Points on a hilly landscape, in no order, each with its height.
From any point a climber steps to the highest of the 2 points nearest to it. It stops when none of these is higher. Distance is the straight distance between rows; heights are no part of it.
Ziko: [-29  25   7   0 -37 -29   9  -5 -12  57   1 -10   4  16 -29 -16 -19   2
  44  -4   2]  (h 407)
palaz: [ 43  16 -23 -15   8  56   2  20  20 -19   5   5 -18  -9   9  27  -7  41
  28 -10  10]  (h 453)
Pelos: [ 19  36 -37  13   3  18   4  28   9 -44  -8 -11   3  45  14 -10  20  50
  33  -3 -10]  (h 164)
vipo: [ 19  18 -33  26   0 -54 -26  10 -18 -47 -21  15  17  61 -22  -4  47  70
 -10   1  21]  (h 392)
Dozal: [ 29  16   8   8  -9  35   4   9  17 -24 -15   0   5 -22  12  23 -33  18
   0  14  -6]  (h 505)
Turud: [ 44  35  11   2  18  30 -12   6 -11 -23  22  -6 -52  21   7  33 -12  66
 -17 -22 -22]  (h 408)
ludun: [-26 -17  54  -4   8  14 -10  -5   4   7 -44   6  14   0  20  -9 -29 -37
   1   8 -14]  (h 475)
lene: [-60  24  41  10 -27 -38  21 -31   7  59  -9   2  20  10  -2  -5 -22 -30
   8  19  -2]  (h 354)
rodi: [ 44  19 -33   8  26  34 -51   5  15 -50  34   3  -3  -1   0  45 -12  49
  25 -27  13]  (h 414)
dad: [-40 -58  15  15  14  -6  11 -12 -26  28  16  12  49 -53 -23 -28  -9 -67
 -49  42 -21]  (h 135)
mipi: [ 14  10  11 -34 -12  51   1  18 -16  18  16 -44 -32 -10 -16  44   2  33
   2 -10 -23]  (h 257)
nerim: [ 42   8  -4 -12  12  25 -30  -9   9   0  39 -25 -23  10  26  10 -14  26
  -9  11 -37]  (h 378)
Vul: [-20  -1 -10  24 -30  -8  -4  24   4 -25 -59  25   9   2  24 -10  25 -33
  19  -1  12]  (h 297)
gur: [ 32  23 -58  16  29  -9   3  48   3 -65   9  12   9  36  19  -5  50  84
   8 -25  15]  (h 134)
Vum: [ 28  24 -15  25 -10 -49  23  -1 -33  -5 -33 -27 -23  42 -42  -2  30  61
  26 -35   4]  (h 480)
liga: [  3 -24   4   9 -21 -34  -6 -37 -11  38  -7  39 -18 -16 -27 -15  18 -48
  14 -23   6]  (h 564)
sot: [-56 -33  34   3 -16 -27   1 -11  31 -17 -64  43  -7   8   8 -29   8 -49
   4 -40  20]  (h 351)
dobu: [ 23 -32  19  -3  12 -15  -3 -10 -46  39 -10 -22  -2 -15 -13  -3 -19 -15
  24  -3 -34]  (h 621)
Teg: [ 42   1 -12   0 -18 -48  10  -8 -10  27  -4   2 -18  -3 -49 -11   8 -19
  15 -20   2]  (h 653)
biz: [ 32  -6  22 -28  22  56  17  -6 -60  20  42 -28  -4 -25   6  17 -15  18
 -25  37 -26]  (h 306)
pevat: [-42 -52  17 -20 -25 -20  24 -13 -10  39 -35   6 -19 -53 -11  -4   3 -26
  11  20  21]  (h 136)
gigo: [ 50  41 -51  20  -3 -12  -9  44  19 -46   3  33   7   4 -37  -4  24  28
 -18  -5  12]  (h 543)
lud: [  3  20   2   6 -18 -23 -31 -24  20   5 -25  -2  11   4 -42  13  13 -39
 -10  15  10]  (h 472)
repeb: [ 10 -16  16 -11 -19 -31 -12  -5 -23  19  26 -34   3  -9  -6   0 -17  -3
 -13   8 -21]  (h 555)
vade: [-16 -47  15  16  -3 -46  21 -50  18  65  -6  48 -35 -46 -27 -17 -12 -38
   7 -23  15]  (h 492)
dogat: [-51 -51  43 -24 -11 -16  65 -21   6  27  24  14  23 -39  -7 -12 -20 -58
 -40  13  21]  (h 191)
Rik: [ -2 -38  15  -1 -23  -6  32 -35 -19   9 -16  -8  -6   7  20 -12 -14 -54
 -20  58   5]  (h 218)
fet: [ -4  36 -38 -25  -1   2   7  15  30 -43 -15 -12  10  23  -7 -16  -9  20
  29 -26   7]  (h 189)
ruze: [-29 -11   0  29  -2 -43   2  20  -1  29 -59  34 -21   7   5 -21  34 -26
  46 -25   0]  (h 381)
per: [  3  29 -11  -3 -19  14 -64  14  12 -16  -1   0   3  -6 -38  24   5 -14
 -18 -21   1]  (h 430)
duraf: [ 75  18 -21  23  -9 -30   6  33 -12 -18 -18   1 -17   2 -45   1   8  16
   3 -23  -2]  (h 596)
Relo: [ 28  23  18   2  -5  18 -18  20 -31  45 -14 -29 -27  -4 -47  12   4  29
  -2 -30 -33]  (h 237)
sak: [-51 -27  12  -4  -9  20   4  -5  22 -15  -3 -10  50 -20  70 -27 -11 -49
 -34  54  -1]  (h 348)
naz: [ 13  12 -15  -3 -28  48  13  16   7  -9   6   3  30 -34  25  12 -26 -40
 -13  22   7]  (h 579)
nal: [-60 -35  15 -29   9  10  21 -51 -31  -9  24 -27  24 -18  -1  -5 -12 -23
 -34  62 -20]  (h 271)
rafe: [-15  37 -26  35 -24   4 -25  28 -15 -55 -38  22  13   8  26  22  12 -12
  10  -7  23]  (h 250)
likev: [  0  16 -11 -28 -15  36 -27  16  15 -56  17  10 -30  11  25  18  -1 -13
   1 -10  27]  (h 353)
lete: [  8 -45  19  -1   4   0  -3  -7  -9  21   8  13  28 -37  -8 -10 -29 -61
 -27  18 -13]  (h 110)
Paza: [ 45  12 -51  43  61  40 -29  16  56 -34  56  15  -3  24  53  16  20  62
  38 -25  12]  (h 77)
Vuga: [ 54   0  -6 -22 -32 -27 -11  14 -13  22  24 -35 -20  -4  -2 -12  -6  15
   9 -28 -11]  (h 570)
nez: [  5 -40  -6   3  -6   4 -25  12  31  -3 -28  27  18 -19  -2 -32  -1 -85
 -18   4  -9]  (h 86)
Ref: [-82 -61  28 -25   9 -23  37 -63 -13  33  32  12  34 -30  -9 -35 -12 -80
  -3   3  17]  (h 225)
gonog: [-61 -59  40  25  18 -49  18 -49  -6  54  16  31  46 -29   7 -36 -22 -65
  -6 -26  14]  (h 261)
Reg: [ 30  17 -30  10  38  21 -44  14  27 -11  25 -23   0   7  48   3  36  79
  29 -27  -6]  (h 97)
pade: [ 26 -17  -2 -27  37  61   3 -21  26   3  68 -19   1  -6  88  29  -9  27
   4  12   6]  (h 305)
zino: [-73 -32  35  21   2 -50  29 -49  13  52  -4  10  34  -6  18 -19 -25 -42
  21   7  10]  (h 303)
Nuze: [ -6  19  30  10   3 -42  12 -15 -10   5 -46  28 -38  35 -23  13 -13 -12
  37 -10  14]  (h 360)
vurer: [ 43  18 -23  42  33  61  -3  29  46  -8  75   2   0  15  47  24 -11  48
  24   7 -11]  (h 58)
Niba: [  0  26 -29  15  -7 -22 -13  29 -15  -8 -27  24  12  17 -43 -17  18  -9
  41 -34  10]  (h 547)
Zilez: [  4  56 -27  15  -2  26 -29  47  20  -6  19   6  21   5  45   9   2  -1
   1  -8   5]  (h 597)
bodu: [ 19  42 -14   5   1   2   1   2  13  -3 -10  -7 -36  27 -29  14  31  44
 -27  12  -9]  (h 379)
lem: [ 22  57  -3   7  25  33  15   7   9  -5  10 -24 -31  13 -26  33   8  88
 -14  -7   1]  (h 380)
sidi: [ 30  44  -6 -11  20  35 -15 -20  24   4  37 -18  -2  14  72  46   0  46
   3  10  26]  (h 272)
kima: [  4  -6  41  21  11  -8 -37   0 -18  31 -34   6   2  -8 -14   3  -7 -14
  15   4 -23]  (h 548)
Ponu: [-32 -59  13   4  21 -45  26 -49   1  71  17  26 -14 -24 -31 -38  19 -55
 -21   8  15]  (h 418)
samo: [-36   4  45  -1 -17  -5   3 -23  17 -29 -38  26  -8  25  -8  -5 -18 -34
  18 -10   6]  (h 413)
neb: [ -8 -18   5 -53   8  39  29  17  43 -29  18 -10  19 -11  38 -20 -32  -7
   5   3  -4]  (h 248)
guse: [-11  18 -12  14  -9 -11   2  17 -24  23 -35  -7   2   6  -3  -8   2  -3
  66 -22   0]  (h 474)
laz: [ 11  -4 -13 -26 -28  12   5  28   9 -13  12  -3 -40  15   8  -5 -12 -40
  -4 -10  -1]  (h 318)
Repef: [-16   0   2 -38 -17  11   8   6  20   6  30 -17   0  23  43 -21 -21 -23
 -17  10  -9]  (h 283)
reda: [-50 -36  23 -11   6  -5   1 -35 -22  31  -1  -5   9  -1 -25 -13   4 -23
 -17  38 -36]  (h 308)
nafut: [ 37  47 -58  27  -7 -23  12  43 -17 -42  19  11   8  23 -56   1  26  77
 -29 -40  15]  (h 608)
lizuv: [ 38  25 -52  12  21  17 -26  18 -11 -36  38  -8 -19  38  16  13  40  91
   3 -43   6]  (h 114)
tini: [ 11 -13  18 -47   1  42  -3 -18 -41  -3  11 -27  -2 -27   5  41 -35  12
  20   8 -14]  (h 277)
kulaf: [-60 -29  36 -16 -12  27 -15 -23  17 -28 -34  -2  23  -6  46 -23 -12 -19
 -18  28 -14]  (h 412)
vil: [ 49  -9   6 -25  27  61   1   7  -8  14  44 -19 -34 -28  41  25   2  24
 -22  14   3]  (h 343)
pafin: [ 26  22  -8 -25   5  22  26  22  13  27 -30  -7 -35  14 -15   9  12  10
 -20  27 -24]  (h 341)
dile: [-60 -47  24  25  32 -20  49  -5 -45  -3  27   8  67 -49   4 -27  -8 -39
 -46  51   0]  (h 176)
Ludim: [-41 -27  13 -39 -24   3  27 -16 -10  20   8 -10  -3 -44 -15   9 -14 -46
 -25  19  33]  (h 163)
bitu: [-68 -70  21 -11  34   0  15 -25 -32 -16  24 -24  56 -27  23 -37  -4 -31
 -56  59  -4]  (h 227)
lag: [-58 -44  36  -8   3 -43   7 -45   3  66  16  18 -30  13 -24 -24  12 -23
  -1   7 -13]  (h 356)
gugif: [ 37  14 -47  36  -1 -13   8  19 -38 -37 -18 -22   4  14 -61  -5  35  82
  -2 -40   4]  (h 546)
Zes: [ 25  28  -2  23   3 -55 -33  10 -12 -36  -9 -18 -14  47 -24   7  18  69
   6 -18 -15]  (h 434)
Kir: [ 15  33 -16   6 -14  13 -47  -4  28 -88   6  23  -6  10   3  30  -3  19
   5 -22  26]  (h 384)
fomi: [ -9  13  25   3   5 -23  -9  29 -18  -7 -50  13 -24  15 -22  32  18  23
   5 -31  16]  (h 317)
sen: [ 13 -17   0   7  11  11  19 -13   1   0  -7 -16  37  -4  47 -18   4 -33
 -27  61 -24]  (h 276)
vom: [  1  49 -16  19 -11 -26 -10   0  34  -5 -39   7 -12  35 -65   1  26  10
 -10  21   5]  (h 420)
Deras: [ 22  45 -16   0 -24  15  -2  35 -10  39   8 -12  19 -10  15   9  -1 -20
 -12  -2   1]  (h 692)
mube: [  0   5   0 -54   7   6  28  27  35 -17 -17 -13 -16   0   9   5 -37  19
  23 -17  11]  (h 216)

Where does a climber stop that starts at each point below?
fet -> Deras
Kir -> Deras
lete -> Teg

Call two points neighbours if one is among the 2 nearest of the other. Go from one point of each pair to the other, from neighbour to neighbour, staying as high as possible. Name the lowest point that can't be avoided.
lud, Turud -> bodu
dobu, nafut -> gigo
Teg, dobu -> repeb
